Points on a hilly landscape, in no order, each with its height.
From any point a ball rolls to the lowest of the 5 points nearest to it. It stops when none of these is lower. Distance is the straight distance between rows; heights are no part of it.
pigev height 3.58: [130 148 137 131 124 140  87 166  92]
Bafit height 1.89: [ 91 151 132 142 142 143 110 161 121]
mam height 8.58: [187 104 104 151  60 102  77 137  74]
Laveg height 1.83: [ 66 154 107 153 134 150 139 128 192]
bir height 1.78: [191  99 141 125 106  80 125 137  96]
Tevaz height 4.46: [ 84 133  93  88 139 162 179  39 179]
gifa height 2.26: [ 79 142 134 133 159 126 148 130 161]
kizud height 5.42: [153  99 120 130  95 127  77 163  55]
Fud height 7.78: [158  80 106 145  59 115  74 138  48]
guzo height 2.28: [116 126 139 127 123 136  91 172  75]
mol height 3.48: [ 84 127 107  96 148 155 185  56 181]
mopug height 2.59: [ 85 137 108 114 144 155 171  73 184]
Luzag height 7.67: [174 100 111 143  66 105  78 145  64]
fuvi height 2.55: [ 95 144 140 130 154 134 134 141 143]
Guror height 2.12: [ 99 162 132 131 146 146 134 133 158]
laguf height 1.82: [104 142 135 134 134 142 100 167 101]
Zep height 2.75: [126 128 156 109 166 123 158 115 145]
mit height 1.36: [166 109 150 120 126  98 121 147  92]
bapov height 5.46: [184  99 114 145  75  92  90 138  74]
nik height 4.52: [ 72 120 102 122 145 141 181  78 195]
nitod height 2.62: [185 139 147 101 140 138 147 106 145]
kifim height 2.81: [121 152 145 125 149 142 128 136 139]
nad height 1.40: [ 70 113  99 106 149 137 193  55 187]
Kuf height 3.35: [129 157 141 126 143 144 118 145 133]
nefi height 8.11: [163  91  99 146  54 130  67 145  51]
bak height 4.09: [ 89 126 124 109 156 142 183  77 175]
fes height 1.44: [165 121 157 112 149 113 148 132 120]
feg height 5.09: [ 79 123 125 120 158 133 179  89 180]
Mub height 0.09: [117 140 123  95 155 159 171  67 167]
Lis height 1.35: [208 115 141 123 111  98 129 124 121]
loz height 4.03: [144 144 141 126 126 136  96 160 107]
Vite height 3.63: [133 145 142 109 158 152 149 101 161]
tuk height 3.36: [ 69 129 119 138 149 131 160 115 177]
Levok height 1.96: [108 146 140 121 158 137 147 128 148]
lapu height 1.52: [180 138 142 119 129 123 123 135 127]
vado height 0.71: [103 166 133 140 143 151 114 152 143]
ronal height 4.60: [153 111 129 127 103 120  86 160  67]
rosu height 2.05: [165 133 154 102 153 128 153 111 143]
miru height 2.65: [211 113 115 146  81  79 111 115 115]
Dopi height 2.56: [ 81 145 113 128 142 157 161  93 191]
vum height 2.29: [125 137 148 121 149 127 126 148 115]
feb height 0.72: [118 122 145 126 137 124 109 166  88]
bet height 4.85: [175 128 134 130 108 119  98 150  95]
fugi height 0.15: [ 93 134 138 131 145 128 109 163 102]
Mapa height 1.46: [102 155 136 134 142 142 113 157 130]
Veb height 1.71: [155 130 154 118 147 120 136 137 122]
mele height 2.01: [156 138 146 121 143 129 129 138 127]
pep height 2.27: [ 63 136 108 154 140 140 155 125 187]
Bira height 5.81: [157 120 123 137  91 137  73 164  66]
gigik height 2.30: [130 140 142 124 138 133 109 159 104]
zar height 7.06: [174 123 122 137  92 125  78 159  81]
pagi height 2.06: [ 84 152 131 144 147 133 126 144 141]
zab height 1.59: [141 119 149 124 141 111 118 154  94]
tope height 2.84: [161 125 141 125 116 117 103 152  86]
mon height 0.98: [ 80 155 120 143 146 144 135 136 166]
Sek height 6.40: [195 112 104 154  61  90  85 131  92]
vaz height 1.05: [ 99 135 148 124 164 127 154 125 148]
lavi height 2.68: [ 50 130 105 160 135 127 145 146 176]
nusa height 4.61: [ 62 113 105 139 142 129 180 100 199]
nureb height 7.35: [163  75 115 142  70 111  85 142  47]
Bomi height 6.86: [176  87 119 141  67 100  86 140  60]
Lipi height 1.97: [ 74 151 109 145 138 151 150 117 189]
ful height 0.58: [190 125 143 118 125 112 126 133 117]
Funil height 2.41: [185 102 129 133  94  93 104 142  83]
Mapop height 2.57: [ 82 133 140 133 160 123 140 147 134]
Lugup height 2.04: [203 123 135 135 106 105 111 133 115]
fefi height 2.67: [ 68 127 103 141 140 143 166 104 196]
kalo height 1.88: [100 139 118 102 152 156 170  66 178]
tor height 2.54: [127 133 137 100 163 148 175  77 160]
budu height 1.01: [195 102 116 146  76  76 104 127  90]
lon height 3.19: [ 94 136 132 116 160 144 168  96 173]

For each start below, name the point where the ball stops.
Bira: ful
nusa: mon
feg: Mub
kifim: vaz
kizud: ful
Vite: vaz
mele: ful
loz: fugi
fuvi: vaz
nefi: budu
